Points on a hilly landscape, in no order, each with its height.
From any point a climber steps to the highest of the 2 points nearest to it. It stops when none of these is higher. Distance is the straight distance between rows; heights are no part of it.
Q63: [ 35 -25 -19  12  30 -12  11  -7  54 -12  42  32 -16 -19   9  29  16 -11
   5 -27 -28 -73 -21]  height 25.1
Q152: [-42   2 -18 -16 -35  -1  27  22  -6  59  -3 -24  16  20 -29   2   5 -13
 -12  29   5  44 -54]  height 15.0
Q837: [ 47 -28 -10  15  10 -16 -15  -8   3 -18  17  10  -5 -49  10 -14   9 -10
 -13 -12  14 -14  14]  height 52.5
Q646: [ 64 -20  23  -8   7  21   0  -8  23  -8  25 -39 -20   3   2  -5 -11   3
  45   7  56 -21  26]  height 78.1
Q40: [  5  36  -8 -12   3  19  -9   7 -32  -1 -23 -17   4  18 -12  -6   2  12
  16 -21  19   6   5]  height 28.7
Q585: [ 48  -3 -26 -14  -8   6  -1  20 -27  10  27 -23 -22  13   5  70  -2 -33
  28  -2  -9   7  46]  height 46.2
Q666: [  1   7 -12   5  -2  20 -10  31  38  25  -7  55  23  -1  -9 -31  14  37
   5  16  27  -2 -41]  height 30.3
Q537: [ -7 -29  73  -7  22  10 -17  -8  27 -25 -61  30  -5  10   8 -29   4  40
  -7  -2  16  -7  35]  height 24.3
Q327: [-34  26 -12 -19  52 -16  21 -37 -30 -15  -7 -74 -21 -18  10 -28 -19 -13
  28  33   6  -1 -16]  height 45.7
Q674: [-55  29  -3  30  19 -21  36   7 -11 -15 -29  15 -19  13  12   1  26  26
 -30  20 -71  24 -26]  height 52.3
Q292: [-23 -37  53  34  26   7  25 -18  18 -18 -46  22 -22  19   0   0  29  24
   0  -9 -30 -26  35]  height 19.0
Q403: [ 24  32   1  -2  35  24 -14  24   2 -17 -38  41   9  -3   4 -38  25  51
 -18 -19  10  -5   0]  height 51.7
Q817: [ 36  48  16 -30   3  54 -17  15  19 -10  10   5  -6  48   8 -21 -35  33
  26  10  45  17  28]  height 12.2
Q882: [  0  37 -51   5   6 -27 -19   4   1  -1  29  40   5 -29  -1  46   7   9
   0 -16 -41 -24 -31]  height 23.6
Q806: [-43 -38  27  55 -36 -24  15 -43   2 -31  -7  11   8   0  12   0  12  -2
 -37 -34 -53 -13  37]  height 10.4
Q162: [-60   2  36  -6 -16  -1   3 -10 -30  14 -52 -25  10  28 -21 -10  11  11
  -7 -24  -2  12 -15]  height 37.7
Q904: [ -5 -44 -27  22 -21 -34  17  -6 -11   6  31 -20 -17 -49  -1  34  -1 -56
 -10  17 -21  12  27]  height 34.8
Q771: [ 57  15 -15 -30  13  22 -19   1  -2  -4  15 -49 -16 -13  -4 -24  -7  21
  43   6  70 -11   6]  height 62.4
Q746: [ 44 -16   2  11  34   7 -14  17  -6 -21 -30  -1  -9 -36   6 -40  28  28
 -12 -11  28  -8   3]  height 64.3
Q535: [ 53 -35   4  -1 -26   9   2  -7  -4   2  33 -16   1  24  -1  52  -2 -31
  21 -35   5 -23  55]  height 38.3
Q311: [ 32  25 -37 -31  30  12 -21   8  14  -2  14 -10  -5 -45   7 -33 -20   6
  31  48  56   9 -11]  height 71.8
Q614: [-17 -15  49  31  14  -1  28 -47   2 -34 -16  -2 -10  29  20  11   6  -2
  -6 -22 -49 -25  58]  height 14.7
Q656: [-11 -14   0  39  16 -12  27  30   6 -10  -5  21 -20   8  25  27  17   3
 -16  43 -61  25  -5]  height 75.2
Q617: [ -9  50   3 -31  41  43   0   2  10 -17 -13 -26  -9  35   6 -57 -36  30
  29  31  45   6  13]  height 16.5
Q360: [-50 -26  32  15 -24  -9   4  24  13  21 -23  18  12   9   9  -7  -7  -3
 -29  45 -22  54 -35]  height 47.1
Q424: [-84   2  28 -21 -16   1  11  20   1  29 -42   0  18  21  -9 -47 -26  13
 -38  28   3  55 -39]  height 58.3
Q338: [ 37  13 -11  22  46 -17  16 -21  14 -40  25  29 -22 -11  23  31  17   2
   2 -22 -48 -56  12]  height 32.1
Q344: [-26  51 -22  -7  12  23  20   3  -9  15  -5  11   9  42 -21   0  19  22
  25   5 -11 -11 -22]  height 22.2
Q325: [-45  63 -34 -18  45  31   8 -10  -7 -18 -23 -10   1  12  -9 -70 -16  27
   3  23  23  -4 -11]  height 21.9
Q945: [-20 -47 -29  57 -16 -28  21   1  15   7  12  17 -12 -38 -10  12  31 -10
 -11  -4 -31 -25 -36]  height 18.4
Q95: [ 40 -13  12  -6  17  14  25   3   9   0  27 -27 -35  17  14  32 -12 -28
  48  36  10  -6  30]  height 59.5
Q811: [ 45   3 -24 -32   7  -9 -30   3  34  12  44  14  10 -60  -3 -13  -4  10
  20   7  62 -22 -34]  height 56.3
Q608: [-30  30 -31 -37 -60  18  -7  16  -6  52  32  -1  25  39 -29  11 -16   1
  -1  22  14  37 -26]  height 15.2
Q233: [-22 -13  -9  21  19 -31  29 -61 -26 -15   7 -47 -22 -32  -7   9  14 -31
  22  -5 -15 -28  15]  height 2.7
Q925: [ 15 -19  -2  21  29  -4  39  -2   3  -2  26  -4 -22  11  18  40  11 -27
  25  30 -37  -9  15]  height 52.8
Q815: [ 15  37  -2 -28  17  10  -6  22 -27 -12   6 -23 -21  26  30  17 -39 -25
  21  26  -1  45  33]  height 11.9
Q848: [ 33  25   8  16  48  -5  -2  -6  10 -40  -6  41  -8 -15  22  -7  22  33
  -8 -21 -28 -34   2]  height 40.3
Q670: [ 23 -37  63  -2 -15   6 -36   9  34 -18 -15  61  22   4  24 -10  -7  20
 -25  -6   9   3  23]  height 29.1
Q816: [ 27 -23  32  -2 -49 -10 -51  -3  18  -5  19  57  45  -1  14  16 -13   2
 -27 -30   9  -4  -8]  height 33.7
Q789: [ 31  58  -8 -37  -3  30 -19  -1  -4  -3  34  -6  -6  34  11  18 -40   2
  37   9  23  17  27]  height 9.0
Q599: [-32  23  70 -24 -15  20 -20 -15  22  -7 -23  23  19  65   7  -1 -20  33
  18  -4  13   2  14]  height 17.4
Q70: [-25  62 -21 -40  15 -17 -18 -46 -32 -14  11 -50  -4 -31  -1  -1 -33 -11
  36   1  28   1   2]  height 63.4
Q241: [ -42   25  -40  -45   39  -11   18    0  -46   10  -15 -105  -15  -14
  -13  -51  -31   -1   13   25   19   10  -32]  height 35.6
Q732: [  9  -1 -14   5 -36  -4 -50  45 -13  14 -21  14  16 -27  -1 -21 -18 -13
 -35  12  26  56 -12]  height 22.3
Q551: [ 57   5   8 -39  -1 -17 -32 -27  29  -8  57  11   5 -39   4  14  -4  -5
  17 -28  43 -46  -7]  height 46.6
Q603: [-46  53 -71 -20  27  21  46  17 -13  25  -4  -1 -10   8 -34 -30   8   0
 -22  49  -7  18 -33]  height 21.2
Q354: [ 39 -55 -26  22  -8 -16  11 -27  15  -6  40  -6  -2 -49  14  -5  -3 -43
  -7 -23 -14  -9  61]  height 43.3
Q994: [ -8  12  -7 -25 -49   2 -33  13 -10  24  13   2  22   3   0   8 -37 -22
   1  22  31  49 -13]  height 18.8
Q114: [-14 -49  26  32 -24 -17   7  -7 -15 -19  -5 -14  -7  -2  31   3 -19 -48
 -40  12 -36  49  59]  height 20.4
Q675: [-24  15 -40   1 -32 -13  -8   8 -22  37 -10 -14  13 -23 -38   2  19  -9
   5  -6  21  10 -48]  height 19.3
Q75: [ 34 -24  36   6 -10  20   4 -15 -10  -9  -9  -7   5  37  -5  24  18   2
  11 -52  -3 -34  55]  height 32.2
Q47: [  2 -13  -2  15 -22   9 -29  45  12  13 -27  50  24 -17  -1 -16  14  24
 -30   6   8  26 -24]  height 25.9
Q933: [-43  17  -5  22   6   2  10  16  32  15  -6  57  15   7   9 -16   4  23
 -13  48 -28  17 -50]  height 37.6
Q392: [  2  36  53 -14   5   7 -17 -36 -17 -34 -20 -11   7  36   9  -4 -18   8
  21 -28  19 -12  28]  height 22.4
Q104: [-41  40  -9  -1   9 -11   7  20 -31  -6 -30  -3  -2   9  10  -8 -12   0
 -40  12 -44  45  -9]  height 39.5
Q755: [-24  44 -41   1   1 -27   0   1 -27   3  10   4  -8 -16   0  31   8 -12
 -11  13 -45  27 -19]  height 30.8
Q247: [ 30   3  28 -15 -33 -11 -38 -37   4 -10  28  17  26  -6   5  16 -18 -11
   7 -36  28 -19   4]  height 39.0
Q839: [ 29 -56  22  23  18   2  32 -21  68   0  17  11  -2  -6 -12 -13  25  -6
  12 -25   7 -78 -11]  height 19.4
Q9: [ -6 -50  35  25 -55 -11 -33  10  -1   3  -2  31  27  12  12  27  -8 -16
 -38  -6 -19  30  13]  height 28.8
Q898: [ 17 -32 -32  36   4 -13  25 -21 -22   0   0 -24 -16 -32 -27  10  42 -15
   2 -46 -15 -43  18]  height 6.6
Q871: [ 45 -43  15   1 -30  18  -8  15   9  20  -1   6  12   9 -31   5  43  19
   0 -66  34 -48  -9]  height 12.5
Q856: [-79  19  31 -40 -28   5  26 -11 -20  31 -29 -28  26  50 -17 -24 -28  13
 -23 -11   0  38 -37]  height 47.0
Q940: [  7  36 -40  10   0   6  -3  12 -13  15   2  26  14  31 -25  37  35  26
  12 -37 -32 -31 -24]  height 17.5
Q433: [-19 -13 -33   4 -25 -49 -10  -1 -13  19  20 -14 -12 -71  -6  33  -9 -42
 -10  32  -7  29 -18]  height 29.0
Q523: [ 54 -32  29  -9  13  20   8   8  54   5  10   7   1   5 -23 -18  32  27
  21 -23  41 -64 -25]  height 15.7
Q480: [ -4 -11  24  -2  19  -9  16   8 -31 -24  -6 -31 -28  14  40  15 -33 -45
 -13  30 -30  51  36]  height 16.1
Q171: [ -1 -37  23  24 -22   4   3   7  -4  11   1   5  18  58  -3  60  16  -6
  -1 -19 -40 -12  24]  height 26.0
Q284: [ 32 -56 -18  26 -13  -2  11  -3   9   7  14  11   6 -23 -20   1  44  -4
 -18 -71 -11 -54   9]  height 9.5
Q519: [-18 -48  41   8 -41  -4 -18  34 -23   6 -27 -15   2   4  15   0 -29 -38
 -44  11  -1  65  18]  height 24.5
Q365: [-52  35 -51 -17  41   9  22  16 -31   2 -34 -48  -8  -8 -19 -69 -17  14
 -12  29  10  16 -34]  height 28.2
Q359: [ -9 -15 -43  17 -27 -28  -9   9   7  35  21  11   5 -49 -22  22  19 -17
  10   6   7  -7 -53]  height 23.5

For each start below, name the point where the climber stops.
Q789 | Q70
Q994 | Q424
Q603 | Q70
Q898 | Q746
Q292 | Q311
Q815 | Q311
Q940 | Q656
Q433 | Q746
Q63 | Q746
Q171 | Q646

Write out the way that a climber takes from each point below.
Q614 | Q292 > Q537 > Q670 > Q816 > Q247 > Q551 > Q811 > Q311
Q599 | Q537 > Q670 > Q816 > Q247 > Q551 > Q811 > Q311
Q608 | Q994 > Q732 > Q47 > Q666 > Q933 > Q360 > Q424
